Each scene shows the same named points in several views. A view is turned or mirrored, and shifted as a whole, has a little noise and may leave points out.
In the rows, zero is written as 128.

Scene 1
View 1
lume: [154 115 132 202 113 132 150  93  89 163  87  89 116 168 123 148 129  86
 131 165 133  97  93 173]
Dake: [127 101 182 113 128 112  94  98 168  84  94  93  74 116 165 144 131 122
  80 132 177 117 107 172]
Mer: [226 127 182 146 130 169 166  83 107 110  97 102 122 142 126  61 172  53
 153 199 169 127 144 142]
sir: [221 127 153 159 116 134 148  70  94 116 100  96 157 159 114 123 143  64
 193 204 131  93 138 152]
zene: [171 118 154 133 145 105  96 117 152 100 102  64 112 133 164 149 131 133
 113 134 142  80 136 130]
Fis: [172 126 124 197 144 132 137 108 121 153  85  76 117 162 153 144 131 121
 110 162 141  91 122 127]
Nuda: [179 119 157 176  99 146 157  91  94 137  96  99 119 162 119 120 142  58
 147 186 140 109 108 177]
veb: [176 107 180 136 115 117 142  91  63 120 113  79 127 135 103 115 149  51
 175 131 127  97 104 194]
mipib: [182 107 202 101 115 139 118 124 153  64 119  74  90 117 172  85 168  80
 115 149 171 113 133 164]
nit: [174 118 131 212 126 151 162 125  88 165 100  63 107 166 154 114 148  83
 119 153 136  95 102 159]
bip: [182 126 150 158  99 123 145 143  86 140 106  73 112 148 113 119 142  57
 114 151 113  89 114 147]
tob: [157 120 136 190 119 142 144 162 109 154 100  61  82 156 158 118 144  91
  67 141 137  95 104 142]
lanof: [189 115 176 127  88 121 131  79 105  97 106 101 136 145 111 135 141  56
 175 180 135 101 119 184]
zem: [185 140 129 188 133 123 160 153  53 183  90  70 119 155  86 115 143  64
 102 135 103  85 118 115]
Sol: [160 123 160 118 114  91 111 106 113 115  93  94 119 133  96 161 118  87
 117 141 120  91 120 144]
Mos: [197 125 169 138 134 130 140 128  86 123 109  67 121 133 118  96 156  68
 132 141 133  94 132 138]
Gopu: [178 134 153 128 125  81 128 109  63 148  94  84 143 137  59 153 117  67
 145 132  91  77 122 134]
rana: [205 136 141 161 104 122 138 119  98 131 102  79 142 164 112 144 132  71
 150 181 106  73 134 132]
View 2
Gopu: [ 90 158 144 117 115 132 139 128 140 121  87 145  91 123 146  94 124  94
  70 112 175 125 152 160]
Nuda: [113 101 123 138 116 123 112  96 106 137 157 160 140 132 117 121 125 109
 125 174 194 125 146 144]
tob: [106 108 126 162 130 111 154 113  73 123 140 123 190 160  88 133  81  89
 105 137 125 123 166  89]
nit: [123  94 133 156 107 102 127 106  81 127 151 144 189 184 103 122 109  92
 135 156 166 115 151 115]
sir: [ 98  84 128 132 141 114 111 117 143 157 141 196 105 142 150 114 133 113
 124 171 193 132 110 175]
veb: [117 112 101 105 106 134 114 118 135  77 146 161 116 132 123  80 117  96
  85 158 196 127 122 167]
Mos: [104  94  95 139 143 122 113 139 125 101 141 162 140 149 134 140 103  86
  77 151 169 127 111 138]
lume: [108 119 144 130 100 117 136  99  93 141 129 140 154 162 106  96 127 119
 146 153 177 126 169 137]
zem: [115 143 166 169 101  99 136 123 105 137 114 145 154 154 134 130 112  59
  69 104 163  99 161 127]
Fis: [ 84 100 140 141 138 112 151 124  98 154 107 135 166 185 118 125 109 118
 142 144 141 133 148 111]
bip: [109 121 130 150 126 113 137 112 106 123 143 154 139 124 115 117  96  85
  77 133 157 120 151 135]
zene: [ 60 100  90 113 177 131 167 147 123 118 103 127 140 160 112 112  81 133
 115 143 108 156 126 110]
Dake: [ 58 110  43  96 175 162 145 131  89  83 126  87 151 131  84 126  84 157
 123 172 132 167 150  92]
Sol: [ 70 139 108 110 148 144 146 122 123 121 103 126 107 114 123 109 108 128
  92 135 152 146 155 134]
mipib: [ 88  70  34 121 186 145 125 138 114  78 167 141 142 117 103 150  68 117
  82 182 141 157 107 110]
Mer: [106  69  81 151 150 121  79 131 121 131 165 175 139 145 147 177 125  97
 105 190 203 129  99 144]
View 3
Mer: [170  99 106 124  85  69 199 206 103 106 144 126 127 126 151 143 110 132
 106 142 175 108 153 141]
sir: [174  88 101 110 102  96 178 144 101 107 177 104 137  99 136 144  93 113
  91 122 119  93 162 139]
veb: [143  98 104 108  91 138 139 185 116 104 156 146 170 138 105 128  86 121
  97 161  85 120 148 135]
rana: [148  79  94 118 120 105 142 117 120 113 151  92 157  85 131 147  80  97
  97 139 125 127 144 109]
mipib: [153 114 113 105  55 114 120 206  93 157  86 162 121  97 123  98 106 136
 121 171 196 147 126 121]
bip: [123  85  97 129 123 107 138 151 140 107 122 107 178 106 131 142  92 101
 100 175 131 148 133 106]
lume: [113 128  99 130 126 111 142 143 148  97 132  97 171 109 161 109 110  70
  70 149  97  99 140 124]
zem: [ 98  77  84 149 144  94 157 136 152  67 145  91 200 131 144 153  84  85
  84 162 130 172 118  90]
Mos: [141  90  98 118  88 107 160 180 103 100 140 131 151 125 130 128  93 124
 100 151 158 151 127 116]
zene: [125 121  95 106  81 122 101 125  95 141 112 131 128  80 147  71  81  82
  93 126 168 162 106 102]
Gopu: [137  80  85 126 120 105 118 120 130 110 169 134 182 128 121 144  36  85
  89 142  78 168 140 113]
Sol: [140 112  92 124 101 100  98 128 128 150 129 144 154 105 134 113  48  78
  97 144 109 157 136 115]
tob: [ 88 116  96 137 122 109 131 156 150 100  81  90 176  97 160 102 125  81
  89 178 171 155 104  86]
nit: [ 98 111 100 129 124 118 162 161 138  75 120  82 176 105 158 109 137  87
  78 161 143 119 117 104]
lanof: [173 105 110 108  90 111 137 166 115 139 146 136 141 102 120 135  82 117
 104 154 101  96 169 145]
Fis: [110 126  90 129 115 101 142 122 127 102 125  88 152  91 174  91 107  64
  71 126 151 134 118 105]
View 4
sir: [193 143 164 103 131 116 134 171  67 103 149 154 144 111 139  87 124 101
 135 146 139 134  68 144]
Nuda: [188 114 171 109 116 113 121 151  87 107 171 128 172 122 127  74 127 100
 118 149 117 126 132 143]
lume: [176  90 155 100 142 117 132 149 105  82 159 121 169 112 151  60 133  87
  98 132 100 139 154 119]
Dake: [117  63 179 103  91  92 134 108 180 104 106  61 128 177 103  89 150 157
  99 113  81 146 117 175]
Mos: [161  92 174 120  88 113 117 139  96 112 139 167 129 141 147  56 111 136
 151 137 107 102  98 165]
rana: [186 123 152 124 133 121 157 158  90  92 116 168 166 115 159  85 123 111
 151 124 110 135 119 156]
tob: [155  54 170 123 110 144 140 120 128  98 125 119 172 136 149  50  94 122
 135 111  73 105 190 140]
zene: [133  73 163 106 118 120 163 124 149  96  71 110 125 145 148  84 120 147
 125  92  95 146  92 160]
veb: [167 106 163 109  84  66 108 146  88 108 161 177 170 130 162  55 159 122
 103 144 112 134  93 163]
nit: [170  66 168 102 118 147 126 144  96 101 153 134 169 116 162  37  92 105
 123 121  93 112 160 117]
mipib: [135  87 198 111  55 106 122 114 129 144 117 107 143 176  97  81 113 174
 137 126 101 115  80 197]
zem: [180  81 146 142 132 127 133 146 100  70 141 196 147 113 183  43 113 103
 157 128  79  94 186 141]
Mer: [180 128 191 110  96 129 101 150  74 123 176 138 116 140 101  69  95 124
 157 165 131  91  80 157]
lanof: [179 138 169 108 106  81 128 155  91 112 146 139 169 133 124  96 156 117
 116 147 127 150  80 168]
View 5
zene: [ 65  99 100 134 114 106 130 114 121 154 165 116 140 152 149 105  82 126
  30 127 169 113 144 184]
sir: [124 168 118  97 184 101 147 128 126 136 135 106  94 183 174  95 137  69
  77 130 102  86  97 192]
zem: [ 68 180  80  98 170  93 162 169  94  80 192 139  93 136 169  76 152  86
  88 183 199 135 109 169]
mipib: [ 54  86  70 136 150 116 150 117 114 174 152  96 132 118 134 119  33  87
 103 131  95 103 157 177]
Mer: [ 96 136  81 118 180  94 151 144 138 138 125 125  88 165 157  95 105  57
 136 155  61 102 133 180]
Nuda: [113 167  93 108 188 118 152 123 103 135 130 130 133 151 190  92 116  68
 108 153 131 111  95 178]
bip: [ 76 159  87 104 178 111 163 143  85 113 176 112 118 124 169  94 114  75
  92 156 172 114 114 177]
nit: [ 87 168  67 137 157 115 166 133  98 113 147 140 151 139 185 104 150 109
 100 185 154 138 114 170]
lume: [112 173  91 112 167 123 143 116 100 127 135 153 151 151 199  82 135 103
  84 159 174 132  83 171]
Sol: [ 80 124 112  90 160 112 124 123 103 144 171 122 116 142 158  76  69  83
  46 120 191 103  98 176]
Dake: [ 65  67  81 136 128 131 115  97 113 185 141 144 170 127 154  89  16 114
  68 126 167 128 130 166]
rana: [101 165 118 102 175 103 152 133 104 113 166 103 109 158 175 102 133  73
  59 136 163  94 117 198]
Fis: [ 90 142  96 141 131 104 136 127 119 119 143 149 147 166 181  93 143 116
  60 166 178 134 127 186]
veb: [ 95 168  73  72 187 124 169 126  94 161 161 104 104 129 157  82  91 102
  89 131 115 100  59 156]
lanof: [114 148 107  86 193 124 144 109 107 162 135  99 115 151 171  93  85  66
  83 113 115  82  86 182]
Gopu: [ 84 165 111  57 179 101 142 146 101 125 188 115  77 146 157  60 109  85
  48 124 193  99  65 169]

Which points are out of place in each view (at most two, in the order of its rows)? Write none if all are in place.
view 1: Mos
view 2: nit
view 3: none
view 4: none
view 5: none
